A landscape with many valleys, sampled at points; each row gives a point and its height.
A ball rolls from a point to the lowest of its 2 nearest points, and stops where none of them is lower. Distance is the straight distance between rows; heights are no part of it.
sov height 564: | 102 |  84 | 117 | 110 | 123 | 103 | 107 | 102 | 108 |  80 | 117 |  76 |  89 | 113 |  99 | 128 |  91 | 126 | 123 |  97 |  87 | 107 |  64 | 117 | 106 |  84 |  93 | 105 | 125 |  82 | 113 |
tezo height 404: | 105 |  79 |  85 | 124 | 127 | 113 |  96 | 119 | 140 | 125 | 108 | 122 | 102 |  87 |  58 | 117 | 110 | 102 | 101 | 102 | 108 |  81 | 112 | 120 |  95 | 132 | 101 |  70 |  77 | 121 | 105 |
burug height 762: | 105 | 123 |  85 |  93 | 111 | 113 | 100 | 131 | 121 | 140 |  83 | 142 | 105 |  77 |  94 |  71 | 107 |  58 | 100 | 101 | 101 |  96 | 125 | 118 |  90 | 123 | 104 |  60 |  85 | 106 | 100 |
minar height 254: |  98 |  82 |  95 | 120 |  87 | 110 |  79 |  93 | 116 | 105 |  96 |  92 | 100 |  93 |  90 | 117 | 108 | 119 |  72 |  82 | 104 | 113 |  77 | 132 |  97 | 111 | 105 |  75 |  90 | 131 |  94 |
Boze height 333: |  95 |  98 |  89 |  81 | 109 |  98 |  93 | 108 |  92 |  67 |  89 | 112 |  99 | 101 | 102 | 119 |  91 |  73 | 117 | 107 |  55 | 106 | 102 |  84 | 105 |  70 |  86 | 111 | 108 |  81 | 108 |
tudib height 526: | 101 | 113 |  88 | 102 | 113 | 110 | 104 |  89 | 108 | 119 | 115 | 103 | 132 |  93 |  83 |  87 |  96 | 114 |  95 |  92 | 118 |  89 | 114 |  78 |  99 |  99 |  81 |  85 |  84 | 123 |  80 |
zofeg height 209: | 100 | 105 | 113 |  92 |  89 |  98 | 124 |  91 |  98 | 104 | 130 |  91 | 100 | 104 | 116 |  76 |  92 |  99 | 122 |  98 | 123 |  98 |  87 |  97 |  80 |  96 |  99 | 103 | 107 | 103 | 105 |
pogag height 230: | 100 |  81 |  89 | 113 |  98 |  94 |  94 |  68 |  95 |  84 |  87 |  84 | 100 | 108 |  78 | 113 | 103 | 125 | 101 |  80 |  87 |  91 |  96 |  71 | 104 |  82 |  92 | 120 | 112 | 101 |  98 |
mok height 204: |  87 | 115 | 105 |  83 |  72 | 101 |  86 |  90 |  98 |  89 |  88 |  84 | 103 | 113 | 123 |  83 | 100 |  81 |  88 |  86 |  98 | 105 |  86 | 107 |  83 |  92 | 118 |  93 | 125 | 101 | 105 |
Nomuk height 211: |  97 | 112 |  88 |  88 |  84 | 105 |  97 |  82 |  98 | 120 |  79 | 103 | 105 |  89 |  99 |  76 |  97 |  74 |  95 |  79 | 123 | 110 |  91 | 107 | 109 | 126 | 121 |  69 | 109 | 101 |  93 |
bera height 97: | 115 |  85 | 100 | 115 |  92 |  95 | 135 |  86 | 105 | 102 |  98 |  72 | 104 | 123 |  89 | 111 |  77 | 136 | 107 |  93 | 124 | 100 |  79 |  97 | 127 | 111 | 114 | 134 | 119 |  77 |  95 |
Rolar height 579: |  68 | 136 | 115 |  83 |  82 | 113 |  97 | 105 |  87 | 130 |  84 | 122 |  97 |  98 |  98 |  68 | 122 |  57 |  90 |  88 |  80 |  93 | 134 |  83 |  72 | 106 | 100 |  68 |  93 | 119 | 100 |
gug height 127: |  84 | 125 |  95 |  80 |  93 | 110 | 108 |  88 | 104 | 145 |  91 | 101 | 121 |  85 | 102 |  53 | 110 |  81 |  97 |  80 | 136 |  88 | 101 |  98 |  93 | 121 |  85 |  70 | 101 | 109 |  78 |
rak height 420: | 104 |  90 | 104 | 121 | 116 | 112 |  76 | 114 | 121 | 128 | 126 | 112 |  72 |  94 |  91 | 117 | 121 |  94 |  66 | 106 |  97 | 106 |  86 | 158 |  90 | 102 | 117 |  53 |  97 | 129 | 129 |
rir height 499: | 101 |  79 | 115 | 113 | 132 | 111 | 117 | 119 | 118 |  93 | 122 | 103 | 107 | 109 |  92 | 118 |  96 | 128 | 124 | 115 | 129 |  90 | 107 | 102 |  98 | 130 |  91 | 108 |  79 | 107 |  92 |
moga height 443: |  88 | 113 | 108 |  87 |  81 |  89 | 113 |  73 |  98 |  98 | 114 |  95 | 125 |  95 | 108 |  77 |  85 | 107 | 100 |  92 | 125 |  97 | 115 |  51 | 108 | 100 | 101 | 120 | 111 |  98 |  86 |
romad height 135: | 110 | 124 | 117 |  95 |  69 |  98 |  92 |  85 |  93 | 107 |  97 |  76 |  94 | 118 | 133 |  86 |  87 | 108 |  97 |  89 | 126 | 105 |  68 | 117 |  99 | 111 | 123 | 108 | 115 |  86 | 100 |
sukug height 513: | 100 | 110 | 101 | 112 | 111 | 107 |  97 | 107 | 113 | 125 |  99 | 133 |  74 |  87 |  76 |  97 | 125 |  83 |  97 |  99 |  73 | 104 | 102 | 110 |  87 |  94 |  99 |  64 |  96 | 130 | 102 |
Korag height 535: | 134 |  96 |  95 | 123 | 129 | 108 |  95 | 123 | 120 | 104 | 136 |  87 |  96 |  91 |  98 | 109 |  98 | 124 | 103 | 105 | 134 |  71 |  80 | 124 | 109 | 145 | 113 |  86 |  74 |  72 | 105 |
Suba height 276: | 100 |  94 |  79 |  91 |  96 |  95 |  89 | 111 |  82 |  91 |  78 | 117 | 103 |  99 |  91 | 104 |  88 |  53 | 103 | 114 |  69 | 114 | 113 | 109 | 107 |  90 | 102 |  96 | 100 |  93 | 119 |
visal height 510: | 104 | 125 | 116 |  70 | 101 | 115 | 111 | 113 | 101 | 133 |  89 | 143 |  91 |  97 | 114 |  64 | 119 |  55 | 117 | 103 |  76 |  88 | 146 |  87 |  70 | 114 |  83 |  85 |  81 | 114 |  95 |
sel height 730: | 109 | 109 |  91 |  66 | 125 |  96 | 122 |  96 |  82 | 107 | 104 | 129 | 131 |  65 | 109 |  81 |  81 |  86 | 115 | 114 | 125 |  92 | 134 |  60 | 104 | 118 |  91 | 109 |  95 |  77 |  88 |
bage height 524: |  92 |  90 | 122 | 102 | 113 |  93 | 136 | 112 |  94 |  75 | 118 |  81 |  99 | 115 | 109 | 128 |  84 | 136 | 129 |  98 | 102 | 113 |  87 |  95 | 117 |  66 |  94 | 131 | 137 |  69 |  93 |
Gekin height 570: | 111 |  94 | 113 | 119 | 107 |  88 |  77 | 110 |  90 |  79 |  86 | 114 |  88 | 103 |  94 | 117 | 109 | 104 | 104 | 133 |  53 | 107 | 110 | 102 | 115 |  91 |  87 | 118 |  82 |  95 | 106 |
nufe height 460: | 120 |  62 | 116 | 129 | 129 | 118 |  86 | 130 | 119 | 106 | 119 | 110 |  67 | 105 |  86 | 143 | 120 | 105 |  92 | 114 |  96 | 108 |  91 | 153 |  86 | 113 | 109 |  67 |  81 | 116 | 127 |
Loker height 572: |  93 |  97 |  85 | 111 |  91 |  97 |  88 | 102 | 103 | 119 | 100 | 115 | 105 |  76 |  85 |  79 | 105 |  79 |  78 | 112 |  80 | 108 | 106 | 130 | 100 | 114 | 111 |  68 |  94 | 126 | 106 |
Dusev height 139: | 112 | 111 |  66 |  91 | 102 |  94 | 129 | 113 |  88 |  92 |  81 |  92 | 104 |  89 |  95 |  88 |  70 |  67 | 118 | 116 | 116 | 105 |  92 |  93 | 117 | 128 | 134 | 109 | 106 |  57 | 115 |
gegel height 528: | 122 |  87 | 114 | 119 | 116 | 103 |  97 |  94 | 101 | 101 | 132 |  75 |  93 | 118 |  95 | 112 | 104 | 130 |  97 | 110 | 104 |  83 |  69 | 130 |  81 | 110 | 104 |  97 |  91 | 106 | 108 |
figu height 414: |  97 | 122 |  78 |  86 |  79 | 106 | 103 |  57 |  92 | 133 |  81 | 108 | 124 |  84 |  86 |  78 | 106 | 110 |  62 |  78 | 119 |  95 | 102 |  71 | 107 | 111 |  95 |  95 | 103 | 125 |  76 |
fov height 305: |  86 | 106 |  96 |  89 |  71 |  84 | 127 |  89 |  77 |  67 |  92 |  72 | 119 |  99 | 122 | 102 |  86 | 111 |  93 | 104 |  90 |  97 | 102 |  60 | 112 |  61 | 109 | 147 | 130 |  84 |  93 |
nukug height 280: |  99 | 110 |  80 |  78 |  97 | 103 | 120 |  94 |  93 | 102 |  79 | 113 | 112 |  80 | 106 |  86 |  84 |  77 | 115 |  91 | 124 | 109 |  99 |  81 |  93 | 102 | 113 |  86 | 110 | 100 | 100 |
rabug height 332: | 108 | 107 |  93 | 109 | 101 |  99 |  92 | 105 |  91 | 102 | 108 |  86 | 124 | 112 | 100 | 107 |  79 | 124 |  98 |  92 | 130 |  94 |  87 | 135 | 121 | 125 | 101 | 111 |  90 |  63 |  88 |
ber height 472: |  93 |  72 | 100 | 110 |  84 |  92 |  61 | 107 | 116 |  89 |  92 |  98 |  85 | 101 |  79 | 126 | 115 |  98 |  82 | 105 |  63 | 117 |  96 | 121 | 109 |  73 |  94 |  89 | 102 | 101 | 115 |
foru height 138: |  86 | 108 | 133 |  94 |  86 |  98 | 120 |  89 |  82 |  95 | 140 |  80 | 103 | 118 | 130 |  98 |  89 | 133 | 107 |  89 | 123 |  96 |  84 |  97 |  97 |  94 | 104 | 124 | 119 |  90 |  82 |
Buno height 251: | 104 | 111 | 121 |  74 | 106 | 107 | 111 | 113 | 111 |  84 | 115 | 115 |  83 |  89 | 132 |  92 |  94 |  71 | 134 | 100 |  80 | 117 |  99 |  83 |  77 |  82 | 102 |  85 | 109 |  97 | 114 |
gudo height 479: | 104 | 127 |  69 |  64 | 101 | 104 | 102 |  82 |  84 | 133 |  82 | 119 | 128 |  70 |  64 |  80 |  99 |  92 |  71 | 100 | 118 |  93 | 119 |  73 | 102 | 114 |  89 |  91 |  73 | 112 |  92 |
zutir height 298: | 107 |  89 |  75 |  97 | 100 |  90 | 100 |  70 | 105 | 104 |  79 |  94 | 106 | 100 |  66 |  88 |  97 |  99 |  88 | 105 |  89 |  90 | 106 |  82 | 104 | 105 | 110 | 109 | 105 | 120 | 110 |
Mefot height 670: | 115 |  97 |  60 |  92 |  97 |  93 |  88 | 113 |  90 | 119 |  76 | 129 | 105 |  66 |  76 |  87 |  93 |  55 |  88 | 122 | 104 | 103 | 121 | 114 | 110 | 138 | 122 |  77 |  81 |  91 | 119 |
venaf height 544: | 114 |  72 |  99 | 120 | 117 |  94 | 108 | 122 | 105 |  83 |  99 |  91 |  87 |  93 |  78 | 132 |  98 | 119 | 122 | 115 |  89 | 123 |  75 | 131 | 117 | 110 | 100 | 100 | 100 |  82 | 104 |
podi height 450: | 106 | 113 |  94 | 111 | 117 | 108 |  94 | 114 | 111 | 106 | 105 | 125 |  92 | 102 |  95 | 106 | 101 |  86 | 116 | 104 | 112 | 106 | 101 | 106 |  96 | 105 |  98 |  88 |  86 | 107 | 102 |
geram height 189: | 128 |  73 |  83 | 136 | 100 | 101 | 105 | 113 | 118 | 108 | 109 |  74 | 104 | 111 |  74 | 125 |  90 | 116 |  74 | 115 | 128 | 100 |  70 | 129 | 125 | 139 | 125 | 101 |  86 |  97 |  97 |
Nat height 720: | 115 | 101 | 119 | 107 | 112 | 115 |  74 | 119 | 126 |  98 |  97 | 129 |  66 | 108 | 106 | 115 | 123 |  84 | 109 | 108 |  48 |  99 | 121 |  97 |  85 |  70 |  76 |  95 |  81 | 125 | 110 |
zeg height 289: |  94 | 101 | 102 |  92 | 106 |  97 | 112 |  79 | 111 | 105 | 120 | 107 |  93 |  94 |  96 |  81 | 112 | 104 | 121 |  87 |  86 |  85 | 107 |  74 |  77 |  83 |  96 |  94 | 108 | 120 |  99 |
sumel height 549: | 101 |  95 | 134 | 109 | 130 | 107 | 108 | 104 | 102 | 110 | 142 |  98 | 113 | 110 | 119 |  98 | 104 | 137 | 110 | 105 | 133 |  79 | 114 |  95 |  82 | 109 |  65 | 102 |  86 | 111 |  80 |
Nopud height 210: | 112 |  83 | 103 | 122 |  87 | 114 | 105 |  80 | 115 | 106 |  94 |  71 | 105 | 118 |  99 | 116 | 102 | 136 |  79 |  74 | 124 | 108 |  70 | 117 | 105 | 115 | 101 | 101 |  98 | 128 |  80 |
tov height 200: |  90 |  94 |  76 |  88 |  73 |  88 |  99 |  95 |  94 |  88 |  78 |  79 |  98 | 107 |  86 | 110 |  83 |  64 |  94 | 102 |  86 | 126 |  86 | 116 | 113 |  93 | 118 | 101 | 115 |  86 | 119 |
fose height 525: |  89 |  83 | 115 | 112 | 106 | 112 |  91 |  95 | 105 |  89 | 134 |  65 |  73 | 129 | 111 | 134 | 104 | 130 |  66 |  87 |  92 | 106 |  61 | 138 |  92 |  81 | 100 |  86 |  94 | 129 | 119 |
zol height 53: | 110 | 103 |  89 |  97 | 107 |  91 | 123 | 121 |  92 |  84 |  93 |  93 | 108 | 103 |  93 | 112 |  70 | 108 | 122 | 125 | 105 | 104 |  83 | 115 | 124 | 116 | 120 | 125 | 119 |  62 | 101 |
gez height 625: | 114 |  94 |  86 | 107 |  92 |  97 |  85 | 117 |  95 | 102 | 111 | 134 |  86 |  74 |  84 |  97 | 100 |  63 | 101 | 126 |  94 | 116 | 105 | 135 | 109 | 136 | 113 |  75 |  81 |  92 | 114 |
pobub height 272: | 102 |  99 |  75 | 104 |  94 |  96 |  84 | 101 | 107 | 105 |  89 |  94 | 106 | 100 | 100 |  94 |  81 |  84 |  89 |  84 | 120 | 108 |  93 | 130 | 127 | 133 | 116 |  88 | 101 |  80 | 105 |
gapa height 422: |  81 | 103 | 113 | 108 |  97 |  96 |  92 | 116 | 105 |  69 |  87 | 101 |  75 | 111 | 122 | 105 | 120 | 109 | 112 |  96 |  90 | 103 | 109 |  62 |  92 |  55 |  87 | 116 | 101 | 118 |  95 |
zifik height 453: | 102 |  76 | 101 | 131 | 123 | 115 | 100 | 109 | 122 | 108 |  94 |  98 | 108 | 109 |  73 | 123 | 115 | 123 | 100 |  95 | 120 |  95 | 105 | 101 |  85 | 122 |  89 |  90 |  76 | 128 |  93 |
guze height 496: |  77 |  99 | 115 |  90 |  67 | 103 | 109 |  75 | 100 |  96 | 116 |  91 | 107 |  95 | 129 |  88 | 103 | 109 | 101 |  75 | 119 |  93 | 100 |  50 |  98 |  69 | 109 | 113 | 136 | 107 |  90 |
fupa height 369: |  69 | 117 | 112 |  67 |  79 |  98 | 113 |  85 |  92 | 101 |  98 | 101 | 123 |  94 | 118 |  61 |  99 |  74 | 101 |  95 | 101 |  83 | 129 |  58 |  81 | 107 | 101 |  99 | 116 | 101 |  89 |
didek height 74: | 100 | 113 | 131 | 101 |  74 | 105 | 104 |  79 |  95 |  93 | 110 |  68 |  83 | 136 | 140 | 106 |  87 | 129 |  86 |  86 | 109 | 100 |  60 | 113 | 107 |  86 | 113 | 130 | 134 |  86 |  94 |
gavi height 365: |  88 | 104 | 107 |  95 | 109 | 104 |  70 |  97 | 100 | 117 | 115 | 108 |  78 | 103 | 111 |  88 | 121 |  98 |  84 |  86 |  98 |  98 |  89 | 151 |  83 | 100 | 103 |  70 |  99 | 119 | 114 |
vubu height 207: | 106 | 113 |  77 |  85 | 108 |  81 | 122 |  70 |  55 | 104 |  82 |  96 | 124 |  92 |  92 |  88 |  89 | 108 |  93 | 106 | 120 |  92 | 118 |  57 | 113 | 105 |  95 | 133 |  99 |  81 | 103 |
kidek height 308: |  84 |  97 | 119 |  99 |  95 | 103 |  74 |  96 | 104 |  95 |  99 |  99 |  93 | 102 |  99 |  95 | 122 | 127 | 101 |  82 | 102 | 106 |  87 | 125 |  81 |  98 |  95 |  92 |  93 | 128 |  96 |
nin height 618: | 116 |  89 | 114 | 101 | 106 |  82 |  76 | 128 |  99 |  81 |  90 | 111 |  83 |  94 |  93 | 113 |  93 |  85 | 118 | 132 |  56 | 121 | 100 | 129 | 123 | 108 | 105 | 101 |  93 |  67 | 122 |
kanu height 38: | 109 |  88 | 101 | 108 |  79 |  89 | 121 |  69 |  76 |  98 | 102 |  79 | 124 | 102 | 113 | 102 |  93 | 151 |  87 |  84 | 129 |  82 | 105 |  58 | 109 |  84 |  96 | 150 | 121 |  89 |  74 |
gofu height 441: | 114 | 103 |  87 |  74 | 113 | 106 | 112 | 111 | 104 | 109 |  93 | 132 | 106 |  86 | 110 |  75 |  98 |  71 | 121 | 114 |  81 |  92 | 132 | 100 |  75 | 100 |  85 |  94 |  86 | 112 |  94 |
fosek height 594: |  87 |  97 | 135 | 111 | 116 | 115 |  99 | 100 |  93 |  86 | 141 |  95 |  84 | 109 | 127 | 109 | 129 | 138 | 103 |  92 | 103 |  76 |  98 |  89 |  82 |  88 |  75 | 107 |  97 | 123 |  86 |
dazi height 87: | 101 |  71 | 105 | 114 |  93 | 102 |  81 |  97 | 108 |  73 |  73 |  74 | 106 | 111 |  90 | 140 | 107 | 135 |  88 |  97 |  80 | 108 |  68 | 123 | 112 |  90 | 107 | 122 | 119 |  97 |  99 |
zogi height 637: |  73 | 114 | 107 |  74 |  91 | 112 |  94 | 108 |  96 | 104 |  98 | 125 |  83 |  97 | 106 |  92 | 108 |  50 | 103 |  89 |  66 | 104 | 122 | 111 |  86 | 105 | 104 |  75 |  96 | 116 | 105 |
Sesu height 351: |  96 | 108 |  78 | 101 |  67 | 107 |  92 |  71 | 111 | 135 |  94 |  98 | 116 |  95 |  72 |  84 | 113 | 100 |  47 |  80 |  93 |  98 |  99 | 114 | 109 | 111 | 109 |  77 | 100 | 136 |  84 |
duzo height 285: |  71 | 110 |  89 |  75 |  72 |  91 |  98 |  90 |  82 |  79 |  76 |  83 | 128 | 106 | 121 |  80 |  91 |  77 |  82 |  92 |  90 |  90 | 115 |  79 |  94 |  90 | 101 | 115 | 111 | 102 |  92 |
labe height 516: | 103 |  73 |  97 | 119 |  97 |  91 |  70 | 114 | 104 |  93 |  96 | 134 |  87 |  92 |  74 | 126 | 114 |  84 |  90 | 123 |  58 | 111 | 121 | 129 | 106 |  90 |  94 |  86 |  80 | 116 | 110 |
binep height 337: | 110 |  99 |  99 |  85 | 101 |  90 | 119 | 106 |  96 |  86 |  88 | 102 | 118 |  83 | 126 |  85 |  87 |  79 | 124 | 106 | 100 | 115 | 109 |  76 |  89 |  78 | 101 | 107 | 116 |  84 | 105 |
duge height 421: |  75 |  95 | 114 |  95 | 100 | 101 |  58 | 114 | 105 |  88 | 111 | 104 |  67 | 102 | 113 | 115 | 120 |  96 |  82 |  94 |  71 | 114 |  91 | 143 |  97 |  78 |  97 |  74 |  99 | 115 | 124 |
kot height 136: |  91 | 103 | 105 | 109 |  61 |  99 |  90 |  79 |  95 |  81 |  93 |  57 |  88 | 126 | 120 | 108 | 104 | 120 |  74 |  84 |  92 |  99 |  73 | 103 | 113 |  78 | 106 | 119 | 107 | 116 |  88 |
Boto height 616: |  77 |  97 |  84 | 107 |  96 |  96 |  81 | 107 |  93 |  97 |  78 | 115 |  97 |  97 | 105 |  90 | 124 |  82 |  94 |  88 |  74 |  98 | 127 | 100 |  87 |  74 |  84 |  95 |  89 | 133 |  94 |
nire height 161: |  99 |  96 |  97 | 100 |  75 |  92 | 111 |  66 |  98 |  96 |  77 |  80 | 100 | 122 | 104 |  99 |  89 | 105 | 104 |  83 | 111 | 105 |  83 |  80 | 116 |  86 | 111 | 129 | 132 |  79 |  98 |
Pozuz height 155: |  77 |  99 | 110 | 114 |  85 |  93 |  74 |  97 | 105 |  62 |  93 |  67 |  90 | 115 | 102 | 119 | 108 | 119 |  82 | 101 |  69 | 101 |  91 |  98 | 120 |  69 |  96 | 122 | 113 | 102 |  95 |
zud height 672: |  99 | 111 | 103 | 106 | 112 | 106 |  92 | 117 | 120 | 109 |  83 | 118 |  77 | 112 | 115 |  86 | 115 |  70 | 108 |  86 |  67 | 102 | 133 |  87 |  78 |  61 |  86 |  87 |  97 | 127 | 111 |
tiv height 493: | 114 |  73 | 123 | 132 | 120 | 105 |  83 | 117 | 101 |  96 | 125 |  76 |  74 | 118 |  94 | 140 | 106 | 122 |  82 | 112 |  82 | 106 |  75 | 147 | 103 |  91 | 103 |  82 |  89 | 102 | 128 |
rit height 548: |  77 | 124 |  86 |  89 |  82 | 107 | 106 |  99 |  81 |  94 |  74 | 115 | 102 |  89 | 109 |  77 | 123 |  75 |  93 |  96 |  76 |  84 | 128 |  58 |  73 |  71 |  98 | 106 |  99 | 125 |  96 |
debu height 715: | 116 | 105 |  69 | 103 | 118 | 103 |  85 | 121 | 108 | 130 |  94 | 131 | 113 |  68 |  83 |  82 | 101 |  74 |  92 | 110 | 119 |  90 | 130 | 112 | 112 | 141 |  95 |  70 |  68 |  89 |  93 |
Dob height 501: | 133 |  90 |  88 | 119 | 130 |  99 | 101 | 107 | 100 |  92 | 104 | 120 |  90 |  91 |  78 | 118 |  97 | 102 | 121 | 121 |  92 |  99 |  99 | 107 | 108 | 123 |  98 |  95 |  83 |  90 | 103 |
mufe height 145: | 126 |  83 |  85 | 125 |  87 |  98 | 123 |  94 | 106 | 102 |  88 |  71 |  87 | 120 |  86 | 120 |  77 | 124 |  90 | 104 | 114 | 114 |  59 | 132 | 140 | 126 | 124 | 121 | 103 |  74 |  96 |
Netov height 233: |  78 | 114 | 104 |  82 |  67 |  90 | 101 | 101 |  83 |  55 |  95 |  64 |  91 | 120 | 117 | 101 |  98 |  97 |  97 |  88 |  71 |  92 |  95 |  86 | 105 |  58 | 103 | 130 | 114 |  83 | 103 |
lera height 498: | 122 |  88 | 110 | 126 | 129 | 110 |  92 | 129 | 117 | 102 | 136 | 103 |  82 |  93 |  90 | 121 | 100 | 106 |  94 | 126 | 105 |  91 |  82 | 143 | 109 | 144 | 105 |  74 |  66 | 101 | 111 |
dofa height 253: | 132 |  86 |  88 | 116 |  92 | 113 | 102 |  82 | 123 | 134 |  93 |  78 | 108 | 106 |  82 | 102 | 106 | 126 |  72 |  85 | 151 |  86 |  72 | 120 | 101 | 143 | 100 |  82 |  82 | 113 |  80 |
segen height 344: | 110 | 110 | 121 | 106 | 124 |  99 | 117 | 118 |  97 |  98 | 136 |  91 | 107 | 102 | 131 |  97 |  78 | 119 | 125 | 107 | 136 |  90 |  84 | 118 | 106 | 106 | 109 | 107 | 121 |  62 |  95 |
ses height 636: |  84 |  88 | 105 | 115 | 108 |  95 | 100 |  99 |  82 |  90 | 110 |  91 | 108 | 117 |  88 | 105 | 105 | 131 | 105 |  98 |  93 |  95 | 120 |  93 |  96 | 105 |  74 | 120 |  64 | 107 |  84 |
nivib height 154: |  99 |  85 |  88 | 116 | 101 |  96 | 125 |  79 |  99 | 109 | 101 |  82 | 105 | 105 |  83 | 100 |  89 | 126 | 101 |  92 | 133 | 108 |  85 |  93 | 116 | 114 |  90 | 112 |  98 | 108 |  82 |
Furaf height 547: |  85 |  93 | 127 |  89 |  90 |  92 | 111 |  95 |  98 |  83 | 120 | 113 | 105 |  84 | 130 |  97 | 105 | 100 | 122 | 104 | 104 |  92 | 118 |  44 |  89 |  59 | 101 | 128 | 131 |  94 |  92 |
fubi height 129: |  93 | 106 |  88 |  95 |  86 |  98 | 114 | 110 | 102 |  86 | 103 |  79 |  89 | 118 | 105 | 112 |  74 |  91 |  99 | 111 | 105 | 118 |  60 | 131 | 118 | 102 | 120 | 111 | 122 |  82 | 109 |
Bonak height 469: |  79 | 120 |  76 |  72 | 103 |  96 | 113 |  82 |  95 | 129 |  69 | 114 | 113 |  79 |  81 |  67 | 116 |  82 |  87 |  83 |  73 |  96 | 136 |  65 |  79 |  83 | 104 |  91 | 102 | 126 |  98 |
bam height 382: |  95 | 106 |  81 |  92 | 116 |  98 |  88 |  89 | 111 | 115 |  71 | 129 |  96 |  87 |  75 |  90 | 109 |  73 |  95 | 103 |  72 | 105 | 129 |  72 |  95 |  97 | 109 |  93 | 104 | 116 | 119 |
vuve height 277: | 109 | 120 | 125 |  91 | 109 |  98 | 120 | 114 |  83 | 101 | 121 | 103 |  88 | 102 | 139 |  81 |  91 |  81 | 141 | 114 | 128 |  93 |  96 |  88 |  99 | 114 | 111 | 104 | 118 |  56 | 110 |
Rakeb height 413: | 107 |  82 | 132 | 111 | 117 |  96 |  86 | 129 | 120 |  71 |  92 |  87 |  71 | 105 | 105 | 131 | 118 | 118 | 123 | 112 |  65 | 125 |  93 | 103 |  95 |  64 |  75 | 107 |  96 |  98 | 111 |
Zin height 168: |  93 |  97 | 118 |  87 | 121 | 102 | 105 | 125 | 120 |  74 | 113 | 106 |  71 | 107 | 131 | 110 |  97 |  85 | 138 | 111 |  84 | 115 |  92 | 102 |  97 |  72 |  83 | 106 | 122 |  79 | 116 |
zodol height 255: |  99 | 101 | 109 |  92 | 106 |  95 | 100 | 117 |  92 |  73 | 100 |  87 |  84 | 109 | 100 | 119 |  89 |  80 | 126 | 118 |  58 | 120 |  77 | 118 | 114 |  65 |  87 | 106 | 124 |  60 | 116 |
tuva height 363: |  94 |  96 | 126 | 112 | 110 | 107 |  80 | 121 | 117 |  86 |  93 | 104 |  67 | 111 | 106 | 117 | 125 | 116 | 117 |  96 | 102 | 117 |  91 | 101 |  80 |  77 |  93 |  98 |  92 | 119 | 108 |
dazat height 299: | 106 | 111 |  88 | 111 |  84 | 114 |  82 |  89 | 124 | 153 |  98 | 104 | 115 |  98 |  71 |  91 | 116 | 113 |  59 |  81 | 131 |  85 |  84 | 124 | 102 | 125 |  98 |  63 |  89 | 120 |  82 |
fad height 473: |  95 |  96 |  82 | 106 | 100 | 112 |  96 |  69 | 109 | 112 |  95 |  96 | 129 |  95 |  70 | 107 | 105 | 134 |  61 |  77 | 110 |  92 | 104 |  78 | 109 | 118 |  84 |  93 |  81 | 138 |  70 |
tam height 205: | 106 | 123 | 130 |  93 |  88 |  90 | 111 | 101 |  77 |  91 | 106 |  78 |  98 | 120 | 134 |  93 |  81 |  88 | 117 | 103 | 107 | 107 |  78 |  99 |  96 |  94 | 121 | 109 | 123 |  60 | 116 |
zani height 478: |  85 |  88 | 124 | 101 | 106 |  89 | 104 | 115 | 106 |  62 | 102 |  90 |  97 | 110 | 114 | 122 | 102 | 125 | 125 | 103 |  83 | 107 | 109 |  72 | 111 |  55 |  87 | 133 | 122 |  89 |  96 |
nutez height 222: | 103 | 113 |  80 |  72 |  90 |  88 | 123 |  77 |  62 | 100 |  80 |  89 | 124 | 103 |  98 |  88 |  70 |  70 | 100 | 103 | 117 | 105 | 109 |  75 | 110 | 126 | 114 | 115 | 105 |  59 | 108 |
nese height 671: | 100 | 105 | 114 |  69 | 109 |  96 | 111 | 105 |  76 |  99 |  91 | 134 | 125 |  86 | 143 |  89 |  89 |  73 | 120 | 115 | 118 |  93 | 154 |  50 |  90 | 103 |  96 | 128 | 114 |  74 |  94 |
fotid height 582: |  76 | 116 |  94 |  92 |  87 |  96 |  94 |  88 |  81 | 104 | 113 | 101 | 123 | 102 |  91 |  74 | 101 | 103 |  88 |  95 |  98 |  91 | 119 |  97 |  99 | 100 |  70 |  98 |  66 | 116 |  77 |
vopo height 368: | 118 |  97 | 101 |  86 | 108 |  90 | 118 |  94 | 105 |  96 |  98 | 126 | 104 |  80 | 100 |  91 |  98 |  92 | 133 | 104 |  83 | 106 | 126 |  65 |  77 |  83 |  90 | 115 |  92 | 100 |  99 |
daz height 387: | 114 | 117 |  87 | 104 | 115 |  95 | 103 | 117 |  82 | 107 | 115 | 102 | 118 | 107 | 104 |  94 |  81 | 102 | 116 | 105 | 125 | 102 | 107 | 107 | 107 | 114 |  87 | 106 |  71 |  78 |  94 |
Gilek height 606: |  81 | 106 | 118 |  87 |  97 |  85 | 101 | 100 |  82 |  80 |  88 | 123 | 108 |  91 | 128 |  98 | 105 |  97 | 116 | 110 | 101 |  91 | 151 |  37 |  93 |  75 |  99 | 147 | 107 |  90 |  97 |
rim height 536: | 111 | 118 |  66 |  82 | 103 |  99 | 102 |  82 |  90 | 116 |  98 | 112 | 110 |  82 |  68 |  82 |  87 |  86 |  90 | 116 | 123 |  85 | 101 |  82 | 104 | 139 | 107 |  91 |  85 |  90 | 104 |
zoka height 348: | 105 | 100 |  91 | 116 | 110 | 112 |  72 | 111 | 121 | 130 | 117 | 114 | 102 |  90 |  79 | 102 | 116 | 105 |  79 |  97 | 131 |  90 |  89 | 144 | 102 | 133 |  98 |  58 |  79 | 110 |  97 |
rud height 119: | 119 |  88 |  89 | 108 | 114 |  79 | 124 |  86 |  73 |  90 |  93 |  90 | 130 | 100 |  96 | 105 |  90 | 140 | 105 | 111 | 106 |  90 | 114 |  69 | 101 |  82 |  93 | 145 | 102 |  81 |  99 |

Call two points neighbours if one is among the 2 nearest of the other. Go from one point of each pair to the other, from neighbour to neighbour, staying as low as possible. Name the highest point that can't be avoided.
dazat / dazi => fov
Nomuk / zol => binep
dazat / kanu => vopo
Zin / kanu => Boze
dazi / didek => Pozuz
kanu / zol => nutez

Where does a ball stop that starts at each point below?
zud => bera
nese => didek
Rolar => Nomuk
